Each row is a point on a tangle of strands that fork and nearly touch. The rows are in no order.
Two points are linked if the straight distance between their rows is under 229. Some points are linked to none.
j949: 41  -296  -20  -79  242  184  256  -100  -355  -60
j153: -55  39  257  149  -190  321  52  203  41  85
j650: 40  30  299  -181  -76  594  101  132  -40  -40
j223: 56  54  57  321  -282  68  -128  65  256  8
j859: -169  -10  -105  -237  213  -307  138  -56  -257  29
j110: -56  120  -219  -168  -46  -310  -56  -158  -11  -17
j961: 200  -210  150  -84  303  407  140  -38  -279  -299
j433: 109  -299  31  -82  257  303  221  -109  -360  -179
j943: -10  -118  -24  90  388  -270  -51  165  108  19
j420: -166  98  -52  -263  292  -385  57  -49  -197  -21
j227: -93  46  -221  -78  -84  -269  8  -125  -34  -1
j734: -110  -5  190  203  -342  290  174  37  -69  74
j303: 127  -21  -115  194  64  -153  -253  97  299  -20
j689: 20  -64  145  232  93  128  -97  309  127  47
j990: 106  -10  286  -196  133  555  22  143  -52  -153
j666: 102  6  -21  276  -28  -40  -234  155  288  -3
j564: 74  -12  -139  8  232  -312  -234  50  235  -25
j429: 107  -195  157  -22  171  412  133  33  -248  -120
j656: -118  101  -49  -234  342  -414  22  -12  -110  -37
j439: -120  -101  -139  62  -72  -100  124  -21  -139  64
j155: -72  56  150  295  -374  158  32  40  96  33
j911: 187  134  -215  -179  -196  -160  -153  -342  229  41
j122: -22  67  -86  -134  361  -436  -122  30  104  -46
j406: 54  -37  1  270  61  -55  -185  225  208  15
j18: -172  107  -194  -227  -30  -302  82  -145  -207  14
j974: 43  -176  120  202  369  -19  -38  283  70  37
j889: 7  78  203  255  -127  180  -143  294  219  50
j458: 43  -151  146  173  257  106  -7  274  7  38
j43: -194  48  -216  -157  -114  -249  137  -155  -217  19
j635: 71  30  281  -274  25  585  47  141  9  -114
j834: -103  -70  85  227  -306  220  174  -12  -120  74
j879: 36  -154  58  156  407  -154  -42  239  99  27
j812: 15  290  -125  -323  70  -330  -167  -178  -55  -78
j887: 84  243  -150  -317  83  -305  -213  -188  48  -47
j210: -104  53  286  100  -335  425  182  64  -48  82
j256: -156  -155  -153  -142  115  -120  229  -65  -320  50
j71: -120  -87  -28  206  -289  63  176  -68  -126  67
j590: -129  -61  -186  -8  -45  -185  83  -56  -112  36
j999: -46  -62  115  173  -115  258  104  142  -86  70
j749: -60  171  -73  -255  273  -424  -77  -55  -43  -53
j934: 187  26  -188  51  -190  -124  -191  -203  322  5
j768: -90  -242  -105  -117  164  5  275  -95  -358  42
j836: 236  47  -214  -39  -108  -126  -247  -200  339  40
j891: -89  135  -227  -152  -241  -254  31  -277  -55  -17
j782: 106  86  -244  -98  -186  -195  -128  -273  184  3
j154: -90  108  275  227  -380  259  46  107  135  71
j547: -64  251  -130  -301  86  -374  -95  -149  -131  -69
j915: 71  -35  -123  114  166  -242  -211  104  234  -20
j343: 214  205  -189  -302  -146  -137  -179  -356  197  76
j861: 159  -262  86  -66  291  362  180  -93  -328  -228
j361: 76  -71  279  6  162  418  28  243  -52  1
j350: -28  -52  -49  -31  406  -363  -53  91  94  -1
j661: -82  66  -229  -39  -315  -211  57  -295  -7  12
j432: -125  3  -200  70  -352  -160  121  -250  -35  24
j261: 104  -149  253  32  282  343  36  232  -86  -27
j672: -71  -4  43  298  -449  36  73  -152  65  24
j325: 96  22  -61  265  -263  -27  -147  -61  261  2
j724: -37  -5  234  106  -124  386  87  185  -50  79
j716: 22  -71  78  255  156  -1  -134  276  150  44
j224: -27  -266  -66  -112  240  80  268  -90  -354  -1
j939: 132  -80  279  -99  214  492  33  173  -80  -114
j908: 33  74  123  304  -209  101  -163  167  279  19
j992: -88  90  291  175  -270  311  26  199  136  97
j475: 93  7  -153  153  -196  -114  -132  -106  233  -6
j284: -84  61  320  -39  -250  510  166  101  -9  80
j344: 99  -186  219  106  361  225  22  247  -46  -5
j285: 44  145  -233  -178  -119  -254  -121  -240  89  -15
j348: 188  244  -174  -322  -47  -202  -213  -279  144  18
j801: -15  150  -113  -222  277  -409  -148  -44  54  -61
j119: -138  215  -151  -287  17  -341  -7  -159  -206  -47
j13: -99  -132  -104  140  -78  -10  135  9  -139  59
j452: -107  -54  -125  167  -333  -59  147  -155  -72  39
j166: 17  7  156  252  -26  144  -95  289  147  50
j800: -54  -126  5  168  -81  118  108  90  -117  65
j151: -30  57  314  -123  -173  549  135  146  16  52
j424: -63  29  77  310  -417  91  46  -60  92  23
j580: 34  21  -145  -74  256  -367  -183  29  167  -37
j342: -173  -80  -149  -181  121  -212  195  -81  -280  48
j853: 202  288  -146  -368  53  -206  -265  -257  109  9

A fork is a point with three links, a tip a point with one. Leave the first point through the second and follow the links. Name the first fork or tip that comes.
j859; j420 -> j122
j223; j325 -> j836
j153; j992 -> j672
j256; j768 -> j961
j452; j432 -> j891
j853; j887 -> j43

Name the points in between on the shortest way along the links from the first point to the second, in order.
j432; j834 -> j452 > j71
j155; j724 -> j154 > j992 > j153
j801; j458 -> j122 > j350 > j943 > j879 > j974
j439; j285 -> j590 > j227 > j110
j861; j342 -> j433 > j949 > j224 > j768 > j256
j656; j303 -> j749 > j801 > j122 > j580 > j564 > j915
